A landscape with many valleys, sampled at points; each row gives a point and its height.
A ball rolls from a point to whichever of its 5 nearest points has the largest drop for the distance, and stops where none of them is lower. Distance is the straight distance between rows; heights are no part of it.
<261> height 41.0: [-11  14 -44  14 -16  -2 -16  16  11]
<34> height 19.4: [-10  31 -18   4  31  -2  42  48   9]
<905> height 37.7: [ 13  13  -4 -14   7 -16  46  24  15]
<164> height 51.1: [ -1 -18  44 -45  -5 -34  -9  23 -34]
<40> height 77.8: [ 41  -6  15  -4 -24 -17  39 -10  12]
<754> height 69.7: [-51 -22 -51   1  33  -6 -26 -12  21]
<343> height 48.7: [-23  38 -42  10  18   1   7  50   8]
<624> height 26.9: [-18 -20  15  -2  12  50 -31 -55   4]
<265> height 58.1: [-37 -20  42  24  54 -28  -2  41 -44]
<594> height 56.1: [-28   1 -50   8  -1  -5 -32   7  12]
<194> height 65.2: [-37 -11 -47   8  13  -4 -35 -12  15]
<26> height 67.1: [ 45  -1  19   6 -36  -5  35 -19  11]
<568> height 46.3: [-16  -3  36  -6  59 -21  29  33 -22]
<89> height 43.6: [  1  -6  33 -35  28 -31  20  23 -18]
<900> height 45.3: [-29 -28 -12  13  15  28 -25 -48  11]
<323> height 45.5: [-12 -10  43 -27  37 -30   6  32 -33]
<735> height 51.9: [-30 -16  46   7  53 -23  -1  38 -42]
<493> height 42.6: [-28 -29 -24  16  13  16 -32 -41  14]
<732> height 32.9: [-11 -11 -15  19  -8  22 -43 -35   2]
<114> height 77.4: [ 34 -30  45 -35 -33 -38   5 -20 -19]
<799> height 27.7: [ -3  29 -17  -3  19  -6  39  45  14]
<555> height 75.4: [ 53 -14  38  -4 -33 -10  33 -31   2]
<178> height 30.1: [ 30  24  16  24 -43  46 -21 -22  -6]
<291> height 76.1: [ 46 -16  30  -8 -27 -19  36 -25   4]
<175> height 51.3: [ 10  21 -29  12 -25  -1  17  21  17]
<167> height 48.8: [  0 -16  40 -41   8 -35  -2  24 -30]
<218> height 36.6: [ -9  33 -33   4   6  -2  21  45  14]
<303> height 9.7: [ 20  -1  14 -24   7 -28  42  11   7]
<580> height 25.0: [ 13  14  16   4 -23  54 -47 -36 -12]
<269> height 55.0: [-36 -26 -38   8  17   3 -31 -27  19]
<653> height 41.7: [  0   0  24 -26  37 -26  34  24 -10]
<453> height 47.8: [-18  -1  27   7  67 -20  38  32 -19]
<767> height 64.1: [ 23 -18  31 -40  -5 -40  19   1 -11]
<567> height 63.9: [-43 -25 -48   2  25  -4 -30 -15  20]
<873> height 36.1: [ -1  29 -31   1   2  -5  23  39  16]
<537> height 80.4: [ 40 -15  27 -15 -23 -25  36 -18   5]
<589> height 34.4: [-14  26  -1  13  52  -7  45  48   4]
<239> height 67.8: [ 31  -6  14 -19 -13 -26  42  -2   9]
<582> height 11.0: [ -5   5 -33  25 -28   8 -26  -4   6]
<77> height 35.9: [ 39  20  16  25 -47  38   1 -18   2]
<385> height 25.6: [-12 -10  26 -20   7  60 -30 -57  -2]
<83> height 46.5: [-10 -11  45 -34  17 -29  -3  34 -36]
<378> height 54.0: [  7 -19  45 -47 -16 -37  -6  18 -30]
<595> height 66.8: [ 32   7  -3  10 -31  -4  33  -1  18]
<828> height 19.0: [-22 -21 -23  16   3  16 -37 -35   9]
<309> height 28.8: [ 18  14  -7  29 -39  28 -18 -15  -1]
<263> height 34.5: [ 29  14  -5  27 -47  17   5  -7  11]
<440> height 27.3: [  2   9 -23  26 -30  17 -29 -14   3]
<307> height 52.2: [ 19   8  -5  -9  -9 -16  42  16  16]
<822> height 33.7: [ -6  21   4  -3  44 -10  48  42   5]
<29> height 49.9: [ -3  21 -40  10 -23  -1  -2  22  11]
<646> height 16.5: [  1   3  23 -11  -5  56 -48 -49 -10]
<86> height 44.4: [ 47  10  24  20 -41  20  24 -21   7]
<229> height 27.8: [ -2  -5  -9  21 -16  29 -42 -33  -1]
<85> height 72.6: [ 28   9  -8   5 -24  -8  35   7  18]
<113> height 39.0: [  8   8  12 -25  22 -25  43  24   5]
<434> height 45.9: [  1 -12  38 -41  18 -36  11  22 -24]
<331> height 57.8: [ 40   7   4  15 -38   3  31  -9  16]
<757> height 33.6: [-24 -24   1   9  14  39 -28 -52   7]
<650> height 56.7: [-26  26 -52   7   9  -2 -12  38  10]
<861> height 32.1: [-26 -20 -28  15   4  13 -37 -35  10]
<803> height 37.5: [-17 -14 -17  20  -5  23 -40 -38   4]
<762> height 25.9: [ 13  11   6  24 -31  41 -36 -29  -9]
<842> height 49.0: [-18  26 -46  10  -5  -1  -5  33  11]
<456> height 21.4: [ -1   1  13   6 -11  51 -47 -45 -11]
<669> height 33.1: [  6  21  -9  -9  15 -13  45  33  13]
<609> height 41.5: [-18  -1 -41  17 -12   3 -35  -3   8]
<476> height 33.5: [ 37  17  10  30 -46  32  -1 -17   3]
<78> height 30.0: [ -9  -4  31 -34   5  65 -36 -56  -4]
<259> height 49.6: [-17  -5 -33  20 -12  11 -37 -21   6]
<419> height 42.4: [ 20  13 -19  22 -39   9   5   3  13]
<783> height 40.0: [ -1   8  18 -16  44 -21  42  29  -6]
<317> height 80.9: [ 46 -24  41 -19 -26 -30  26 -27  -9]
<670> height 24.7: [  5   5  -2  23 -26  39 -41 -29  -7]
<457> height 46.8: [-20 -10  44 -12  47 -26   5  35 -38]
<549> height 43.1: [-29 -20 -33  15   6   8 -38 -27   9]
<383> height 68.7: [-37  20 -59   5  21  -5 -27  30   9]
<581> height 37.0: [  7  13 -29  22 -33   5  -7   4  11]
<243> height 49.5: [ 11 -12  28 -36  13 -36  21  13 -14]
<97> height 45.8: [-13 -10  41 -21  45 -29  15  32 -29]
<883> height 61.3: [-34   2 -54   8   8  -7 -33   8  11]

Call two points neighbours if one is among the 5 nearest of the other. Go from one point of each pair to the other, from neighbour to neighbour, staying as low as possible. Name the highest point that can't be avoided.
<646>, <34>: <842>
<34>, <303>: <905>
<828>, <646>: <732>

Two balls start at each pair of points below. Name the first point that both come to, or write -.
<269>, <754>: <828>
<309>, <229>: <670>
<842>, <594>: -
<568>, <873>: <34>
